Points on a hilly landscape, in no order, each with its height.
From any point a climber steps to the highest of the 2 points nearest to it. It stops when none of these is higher. Distance is the straight distance between rows; heights are no part of it.
dotik height 37.6: [181  88  69 142 119  74 145 148  98 107 146 122 156 120 151 125 177 121
 101 140 147 111 100 112]
Teko height 41.7: [ 54 120  93  40 179 148 172 177 157 162 163 128  77 150 117 123 145 117
 113 150 121 118 115 103]
pozo height 48.6: [141  90 134 124 131 157 104 148 129 108 190 143 160 122 152 186 116 107
 128 105  95 104 154 125]
mik height 23.4: [104 105 147  81 123 175 189 191 122 124 154 108 143 194 112 172 115  71
 135 134 136  95 115 141]
Taki height 62.3: [ 87  94 141  89 150 107 190 120 104 174 160 109 135 151 148 133 123 100
 106 181 119 151  94  94]
ruba height 64.0: [136 150 161 158 122 119 102  99 159 153 106 123  96 107 139 122 104 187
 145 116 152 174 125 159]
Zop height 35.8: [143 177 136 107 105 118  91  66  89  83 119 140 146 118 126 118 168 133
 107 117  69 170  92 159]
bif height 69.7: [ 89 143 161 118 118 181 113  96 162 166 142 145 131 117 153 145  95 192
 138  96 171 149 101 141]
Neze height 46.9: [148 195 111 162 115 120 178 123  91 104  96 175 125 164 115 138  94 158
 108 120 152 181 166 146]
Vumi height 22.1: [167  84 160 150 140 169 155 169  91 131 118 159 113 160 130 152 128 144
  91 108 152  76 121 110]
bided height 64.8: [110  61 168 148 105 162 150 145 151 170 167  85 152 172 136 138 146 125
 167 115 120 123  63 152]
nini height 11.9: [102  98 156  85 133 171 113 131 149 190 149 120  95 127 124  90 149 139
 141 142 140 161 105 126]
leri height 14.4: [193 144 109 172 152 127 147 139 157  79  81 139 100 131 103  71 121 190
 143 110 142 122 169 119]
sof height 52.2: [198 157  62 160 112 117 162 153 112  91  90 163 159 178 100 109 121 124
 133 118 155 161 163 149]
dipak height 36.1: [ 56 106 103 111 146  95 142 122 163 158 138 122 170 103 180 166 102  99
  88 149 116 134 159 120]
febun height 32.2: [139 131 123 119 128 123 136  47 108 167  77 141 119 113 157 118 104 102
 163 135 109 100 127  97]
famo height 12.5: [140  77 178 145 165 174 126 187 119 137 135 135  94 137 110 101 108 137
 106 117  78 131 109 154]
vagat height 57.9: [172  90 134 179  93 189 127 129 130 133 156  92 191 162 124 130 154 141
 165 118 130 141  95 153]
dogu height 44.9: [129 181 141 111 107 129 134 113 117 129 115 156 128 132 142 141 121 126
 117 128  96 145  86 157]
fubod height 56.0: [124 100  71 157 128 110 158 177 132 158 122 155 182 143 130  65 112  89
 120 107 111 134 156 164]
funa height 57.1: [126  60 102 125 146 127 134 176 153 130 122  93 158 132 103  86 131  65
 143 129 139 101 150 101]
rakab height 28.5: [168 125 139 154 161 165 101  83  94 151  88 157  95 123 169 158  85 125
 144 135 143 101 171  90]
Kuv height 60.1: [ 93 192 189  86  98 160  97  76 134 135 121 139 127 120 132 170 139 149
 118 106 150 145  81 140]
fozuv height 51.7: [165 128 120 184  97  73 190 107 159 111 112  95 150 150 134 127 135 128
 178 141 176 129 148 116]
ripev height 50.4: [104 102  87 117 145 110 119 189 123 151 150 167 112 111 140 158 122 107
 129  99 177  94 131  83]
ripus height 9.4: [153  50 188 164 130 173 145 182 128 149 145  83 106 181  84 130 132 150
 113  81  79 139  76 186]
ber height 5.1: [ 78 122 146 103 150 149 110 117 158 158 174 141 169  98 151 138  95 148
 127 124  79 143 132 172]
Bir height 57.8: [144 116 203 154 131 183  31 109 131 102 131 124 134 118 134 153 128 152
 111 102  80 117 128 134]
gomiv height 10.3: [122 105 168 160 145 182 139 191 139 153 179 113 101 141 141 142 119 167
  92 122 137 129 158 173]
fono height 27.3: [143 140 131  79 117 133 177 167  94 114 122 141 139 155 100 170 126  74
 100 124 176  66 107 125]
Logor height 49.9: [164 126  75 115 135 172 122 126 123 121 104 124 165 158 139 131 104 105
 102 177 125 146 166 102]
rone height 16.0: [162 194 112 158 112 101 139 114 164  55  91 110 120 104 121  88 137 190
 170  97 138 100 130 103]
fati height 8.3: [ 82 110 145 118 146 118 151 192 187 166 129 151  96 121 126 132 106 127
 145  80 146 147 125 160]
zap height 26.5: [154 142 188 183 127 164  97 114 108 162 100 142 105 129 153 140 105 117
 163  98 120  71 169 148]
pumet height 41.2: [ 89 122  65  64 127 158 114 115 143 171 131 135 132 132 137  98 128 113
 170 144  89 118 136 111]
dinu height 28.7: [143 131 108 114 149  84  88  87 117 113  59 138  82  72 122 110 118 145
 103 159  78 156 142  83]
Tud height 53.7: [103  93  91  72 177 110 159 141 130 175 127 102 126 128 156 126 115  73
 114 163  98 103  96 127]
poze height 15.5: [115 152 105  93 144 132 115 112 140 169 176  87  89 124 124  54 183 114
 128 124 112 155 116 157]
Zum height 7.0: [109 116 145 148 146 126  45 100 137 171 177 139 113  87 144 126 119 161
 137 116  80 148 116 172]
Gozu height 58.0: [105 192 179 162 123 144  81  84 152 113 145  59 138 107 140 109 139 160
 134 135 142 102 145 100]
gad height 46.5: [102  79  88 117 157  75 118 179  95 135 131 184 133  90  90 110 111 143
 107 145 147  77 159  69]
Kur height 12.9: [147 102 103 152 171 125 159 176 147 116  76 153 104 132 143  73 111 150
  80 121 136 140 162 127]
mesik height 72.5: [ 70  66 180 141 127 120 156 166 167 124 155  73 137 144 130 123 140  89
 125 127 146 140 100 154]
poz height 65.1: [126 151 176 129 156 142  39  86 144 104 125  91 105  89 141 121 154 109
 108 130 102  92 132 118]
ratam height 4.6: [ 48 108 140 163 135 117 107 198 132 129 121 122 147 141 108 138 114 149
 135  88 152  93  46 165]
Gamo height 56.1: [131  83 134 118 143 181 132 139 162 126 116 118 164 144 149 124 106 105
  99 141 115 163 131 151]
Boki height 34.4: [140 157 123 118  80  80 163 105  95 126 127 129 151 122 113 198 107  72
 131 156 165 111 152 136]
Ridu height 24.6: [101  80  98 125 131 132  88 148 118 124 111 131 150 124 132  97 158 139
 111 151  85 175  65 142]
Med height 41.1: [150 119 171 139 127 119 106 133 109 139 129 125 146 128 127 175 109  98
 129 133  75 133  77 190]
rido height 15.3: [132  81 192 105 176 187 132 159  93 170 144 146  58 177 125 123 151 121
 157 132  87 115 100 140]
Moso height 41.0: [ 63 128 103 143 144 118 115 125 137 118 111 153 133 105 161 129 119 142
  97 131 126 136 127 105]
mulet height 9.3: [131  98 149 126 103 138 138 179 154 149 167 144 127 118 124 150 107 130
 151 116 183 124 151 173]
zino height 31.5: [154 184 171 138  79 127 104  72  97 121 102 129 115 128  82 128 138  86
 166 156 143 141 196 122]
budof height 31.3: [161  94  87 103 138 134 114 178  98 108 158 136 136 130 122 126 131 139
  90 143 111 129  91 146]
Zam height 29.3: [ 62 137  63 100 115  58 118 155 143 133  95 135 125  94  98 134 119 118
 136 123 162 163 106 139]
Ditu height 24.4: [167 139 181 191 122 186 126 140  90 121 105 158  78 136 105 144 115 161
 128  94 142 124 138 134]
lutek height 52.9: [153  78 145 162  98 164  75 141 114  72 160 146 150 112 127 163 126 170
 128  90 120 100 127 114]
Rivub height 57.7: [151 132 132 183  99 147  81 115 116 100  69 143 136 153 113 121 118 203
 145 129 138 184 123 147]
mobef height 34.3: [141 179 137 139 100 129 153 140 108 102  99 102 122 142  84 105 117  87
 143 148 182 124 181 115]
disan height 37.8: [136 171 140 167 115 106 191 150 118  97 111 122  80 113 108  83 143 123
 116 125 164 128 154 145]
Munu height 26.1: [171 174 130 144 150 171  75  61 109 159 114 110  72 132 139 129 142 173
 155 124 148 100 162  82]
kal height 36.7: [143 180  99 152 102 116 127  43 126 127  75 139 162 138 158 148  99 138
 196 121 144 107 142  87]
Nugo height 51.6: [116 194 117 205 140 104 102  63 164 110 101 101 125 134 179 114 132 172
 141 126 132 113 148 110]
Bege height 34.5: [ 31 114  79 122 132  74 125 143 141 122  68 160 122 126 144 153 130  83
  99 112 110 164  99 127]
sisiz height 43.6: [132 213  77 158 140 123 127  52 161 115  98  94 138 150 160 145 108 138
 148 129 103 119 187  62]
Das height 56.2: [156 161 139 159  87 103 156  89 178  86 131  77 189 132 124 138  96 146
 156 131 175 139 108 141]
Pege height 6.5: [ 65 139 136  96 126 138 110 179 147 108 110 170  94 113 109 137 102 148
 131  75 144 133  65 164]
zomuf height 23.6: [125 133 166 138  87 129 119 104 100 160 150  96 127 152 148 142 166 119
 162 139 167 123 103 121]
moni height 64.1: [140 127 154 130 122 123 163 149 174 112 133  68 166 124 129 127 109  93
 126 119 143 134 116 154]
supip height 63.5: [127  70  76  93 175  98 147 152 137 155 124 140 185 113 127  79 123  64
 125 135  70  98 116 108]
betul height 10.8: [ 95 116 166  53 173 170 118 122 163 174 185 129  94 144 110 124 160 166
 144 111  79 163  89 161]
faso height 33.0: [119 123  99  57 134 150 176 167 118 140 157 129  71 122 142 135 146 116
  77 136 132 134 173  90]
Tem height 17.5: [131  73 148 100 158 143 100 143 129 138 166 113 110 124 126  97 178 151
 135 136  61 185  51 171]
rek height 35.9: [ 94 157  91 107 104 132 117 100 103 131 134 114 125  95 123  74 164 135
 140 167 101 112 139  96]
geri height 2.7: [ 64  62 131 144 191 102 134 232 134 170 138 118 123 174  67 127  99 128
 138 112 150  73  65 153]
bule height 51.9: [136 170 134 147 119 153  62  87 133  64  84 117 124 143 111 140 121 172
 126 159 142 132 144 105]
burad height 27.1: [135 145 165  80 126 159 170 133 148 105 170 149 102 106 154 132 151 144
  68 119 133 156 160 103]
ret height 43.7: [178  90 121 108 156 104 138 148 117 139 148 150 127 107 155 182 102  63
 118 129  98  85 173 132]
tota height 47.5: [204 136 108 184 133 116 175 100 132 146 145  85 150 145 179 153 134 123
 132 142 161 110 137 148]
kef height 21.7: [171 123 156 123 132 153 166 149 108  93 127 152  92 141 123 129 172 170
  68 107 144 155 119 113]
ropat height 28.4: [102 139 196 159  72 134 108  81 136 136 116 108 136 116 103 106 140 107
 182 156 118 171 157 128]
keke height 46.7: [139 155 113 134 134 102 114 114 107 104  84 120 126 101 107 153  86 170
 123 169 159 111 127 110]
Vas height 39.1: [127 130  91 129 148  61 127 140  95 121 159 138 163 111 129 174  99  71
 106 135 135  91 150 161]
minu height 50.9: [125  81 185 120 151 115 128 118 101 152 158 124 120 114 132 130 106 104
 119 182  95 126  93 131]
zusi height 42.5: [202 151  54 145 158 105 166 127 122 130 127 131 154 160 154 113 153 123
  96 131 157  92 127 103]
demif height 38.9: [102 158 147  93 124 106 104  84 135  79  81 152 114  83 134 140 133 127
  75 141  62 151 162 118]
lika height 21.4: [113 182  53 104  72  68 124 106 113 106 114 162 143  95  98 151 146 137
 148 109 121 131 163 105]
fula height 67.2: [133 198 173  73 115  93  89  32 112  86 104 126 125 115 113 143 173 126
  70 100  61 159 145  97]
Leb height 25.4: [136 150  63 113 106  50 112 107 115  85  95 140 168 116 107 165 137 109
 140 136 144 167 102 151]
fim height 20.4: [117 149 151 128 110 113 116 117 109 129 174 102 104 106 103  80 181 130
 151 147 139 125  76 126]
Dobo height 23.7: [204 160  89 149 142 125 119  83 127 145 106 127  88 100 140 109 131 174
 172 157 137 141 164  93]
suk height 18.3: [150 184  74 127 122  72 155 117 136  72 118 125 132  85 117 135 144 158
 136 107 144  87 168  71]
lelug height 53.8: [115  82 100  86 119 131 130 152 158 133 142 125 145 141 140 155 156  55
 155 109 182  79 139  84]
nesuf height 64.7: [133 124 129 165  90 158 143 121 137  82 163 133 187 140 117  93 132 144
 134 117 122 162 147 143]
sav height 42.7: [104 133  94 113 140  36 139 131 105 148 105 147 137  77 103 122  76 135
 121 162 154  90 137  98]
Vul height 10.7: [102  95 147  94 162 144  50  97 128 132 193 155 106 112 136 113 181 147
 110 129  41 174 109 137]
fev height 41.9: [135 154 123 178 107  86 202 143 102 134 143 150 126 125 136 108  96 141
 103 150 153 144 180 140]
kugi height 19.0: [117 115 141  74 145 172 173 149 121 133 155 143  90 153 132 126 139  89
 157 103 108  88  90 114]
Koses height 30.7: [173 144 147  84  85 115 157 119 108  92 148 144 146 129 113 180 129 122
 132 119 203 118 108 132]
sirov height 25.9: [156 125 195 171  67 109 102 100 127 119 124  69 118 147  83 130 146 122
 171 149 163 126 123 128]
vali height 45.2: [107 108  66 107 126 168 117 135 140 171 153 126 128 150 142  90 132 115
 114 158 148 149 181 102]
puvo height 57.6: [130 164  77 138  82 121 175 121 115 107 120 159 174 151 127  82 140 100
 137 122 114 160 155 161]

Where does a climber stop that starts at each point below?
leri => Moso
ratam => poz
geri => poz
betul => mesik
Zum => mesik
mik => poz
sirov => nesuf
rek => mesik

Call two points neighbours if one is among the 2 nearest of the other. Go from one point of each pair to the other, from neighbour to neighbour, staying as high as possible. Name the lowest point that can't be avoided.
dogu and supip => sav
fula and Taki => Zop
nesuf and mesik => vagat
Taki and supip => Tud
